Points on a hilly landscape, in no order, each with its height.
A climber steps from a point to whichever of its 3 nearest points has the largest rise for the distance, and stops where none of them is higher. Distance is the straight distance between rows; heights are no part of it.
der (h 32.5): [ 20  -8 -12 -13  18 -16  -7 -10]
zizok (h 39.9): [-10  15   3   1  -3  -3 -11   5]
keb (h 44.9): [-14  -1  12  16 -16  11 -12  20]
fut (h 31.5): [ 15  35  24  -4  -5   1   6 -39]
gezam (h 30.4): [ 36  -2   5 -12   6  -5  -4 -13]
posa (h 45.4): [ -4  -6  -3  -3   4 -15 -13  -1]
zufe (h 41.8): [-10 -38 -25   5   5   1   3  26]
sef (h 23.3): [24 17  5 -7  3  1  0 -6]
Repi (h 46.7): [-23   5  -2  22  -7  21  -5  52]
Zal (h 22.3): [ 3 48 25 25 -3 32 20 -7]
keko (h 29.8): [  8  39  25  15  -7  21  16 -23]
Bele (h 42.9): [ 34 -10  -4 -15  16 -11  -6 -13]
Vel (h 39.4): [ 38   2  14 -16  -1  -7  -6 -27]
leka (h 26.2): [ 5 43 19 15 -4 25 18 -4]
korat (h 34.9): [ -9 -41 -22   1  -1   2   4  20]
setum (h 21.5): [ 9 34  8  2  0 13  7  4]
dip (h 46.0): [ -7 -28 -12  11  -3  10  -2  26]
kib (h 28.2): [ -4 -30  -4   2  -1 -11  -9   2]
sazuv (h 31.1): [ 4 11 -2 -5  5 -8 -7  3]
Vilal (h 44.1): [  4 -24 -15 -15  15 -24  -7 -10]
Fem (h 68.1): [ -1 -50 -14  -7  -2 -11   1  -1]
Kaga (h 31.3): [  8  50  26  10   1   7  13 -44]
vules (h 33.8): [-33  35  22  22 -21  23   1  19]
zuvi (h 29.9): [  3 -65 -25 -27  -5 -15   7  -6]
Lik (h 31.0): [ 33   4   8 -12   3  -3  -1 -13]
zilek (h 39.0): [-21 -34 -27   6   3   2   3  30]
rifo (h 45.3): [-12  -6   6  12 -13   4 -15  13]
Liro (h 20.8): [-5 53 17 24  0 32 18  4]
Tunu (h 58.9): [  1 -11  -8  -7   9 -19 -13  -3]
miro (h 46.5): [ 43 -10  10 -18   5 -14  -7 -29]
Perag (h 19.8): [ 23  20  15  -1  -8   9   7 -13]
ninup (h 41.7): [-25  17  20  25 -25  28  -3  31]
Lis (h 33.4): [ 30  24  17 -24   2 -17  -4 -43]
Bedi (h 30.0): [  2  52  32  25   2  16  11 -38]
tugo (h 46.8): [-42   5  -7  24  -4  18 -11  57]
Pudug (h 56.7): [-41 -39 -33   1  -3  -5   2  31]
paga (h 38.0): [ -2 -33 -10  -7   5 -21 -11 -11]
buruz (h 46.4): [-30  -7 -14  17   1  12  -6  48]
Telu (h 15.6): [ 22   8  -4 -15   8  -3  -4  -5]
Sika (h 23.5): [-4 47 17 15 -3 25 17  4]
Sikef (h 55.9): [ 44 -19   0 -20  14 -14  -3 -23]
roder (h 27.4): [  0  54  37  37  -3  26  10 -28]
nataf (h 19.7): [ 0 50 27 34  1 37 19 -6]
ladir (h 32.7): [ 25  31  17 -18   2 -12   2 -47]
ved (h 31.4): [ 32  41  13 -19  15 -12  10 -50]
Gubir (h 65.8): [-60 -30 -15  27 -18   7  -9  46]
Vuro (h 28.9): [-28 -44 -38 -12   2  -8   6  27]
vusin (h 35.1): [ 36   6  18 -20   2 -18 -10 -41]
Ses (h 43.6): [-21  15  17  18 -19  17  -8  22]
kesa (h 25.8): [-10 -59 -40 -32  -1 -16  10  17]
Buba (h 33.7): [ -2 -42 -12 -14   4 -23  -5 -15]
Dulo (h 20.2): [-21  53  14  21  -1  25  12  10]
gol (h 32.4): [ -1 -52 -17 -17   2 -20   2 -14]
gise (h 48.0): [-47  -6 -10  25  -6   9 -12  51]
rono (h 46.3): [-13 -16  -4  16  -8  13  -6  37]
vik (h 38.8): [-24 -40 -35  -3   2  -5   7  28]
ruput (h 3.2): [-11 -52 -36 -19   2  -9  12  20]
lin (h 14.5): [-26 -50 -41 -19  -2 -12   6  25]
tolod (h 31.2): [ 14  35  24   7  -8  11  10 -31]
toru (h 48.4): [ -5 -44  -9   1  -2  -5  -2   5]
limi (h 23.8): [ 4 28  3 -3  1  1 -3  7]
tazep (h 29.2): [ 43  38  10 -29  14 -15   8 -50]
Bimu (h 43.3): [ 13 -26 -18 -22  20 -25  -3 -15]
Sus (h 43.2): [ 19 -33 -21 -26  25 -29   2 -21]
Lidap (h 44.5): [-10  -5   4   5  -5  -5 -15   6]
bizu (h 46.2): [ -8 -18   1  16  -7   9  -7  23]
diri (h 50.9): [-48 -30 -22  15  -4  -1  -4  39]
gelub (h 45.9): [ -7 -20   1   8 -10   2 -12  12]
Zefop (h 24.6): [-24  43  14  13  -9  15   4  10]
ririz (h 20.7): [-10  36   6   6  -3   8   1   9]
suv (h 25.3): [ 45  18   9 -37  21 -29  -3 -51]
Muva (h 40.0): [-17  20  12   8 -11   2  -9  12]
zeza (h 43.0): [ 28 -24 -16 -22  23 -22   1 -18]
fili (h 32.1): [ 25  22  21 -13  -6  -4   2 -34]

Write out the way that a climber takes from each point below.
Sus | Vilal, Tunu
Lik | Vel, miro, Sikef
Kaga | fut, fili, Lis, vusin, miro, Sikef
kib | toru, Fem
tolod | fut, fili, Lis, vusin, miro, Sikef

Where does a climber stop that starts at each point below?
ruput | Fem
lin | Pudug
roder | Sikef
keko | Sikef
paga | Tunu
Liro | leka
sef | Sikef
limi | Tunu
zeza | Tunu
ladir | Sikef

Call two points neighbours if one is among the 3 nearest of the other. Go from one point of each pair to the other, from neighbour to neighbour, staying as high as possible. Name the lowest point that can't be avoided.
Tunu and Pudug | Lidap
Gubir and Fem | korat
Pudug and Gubir | diri
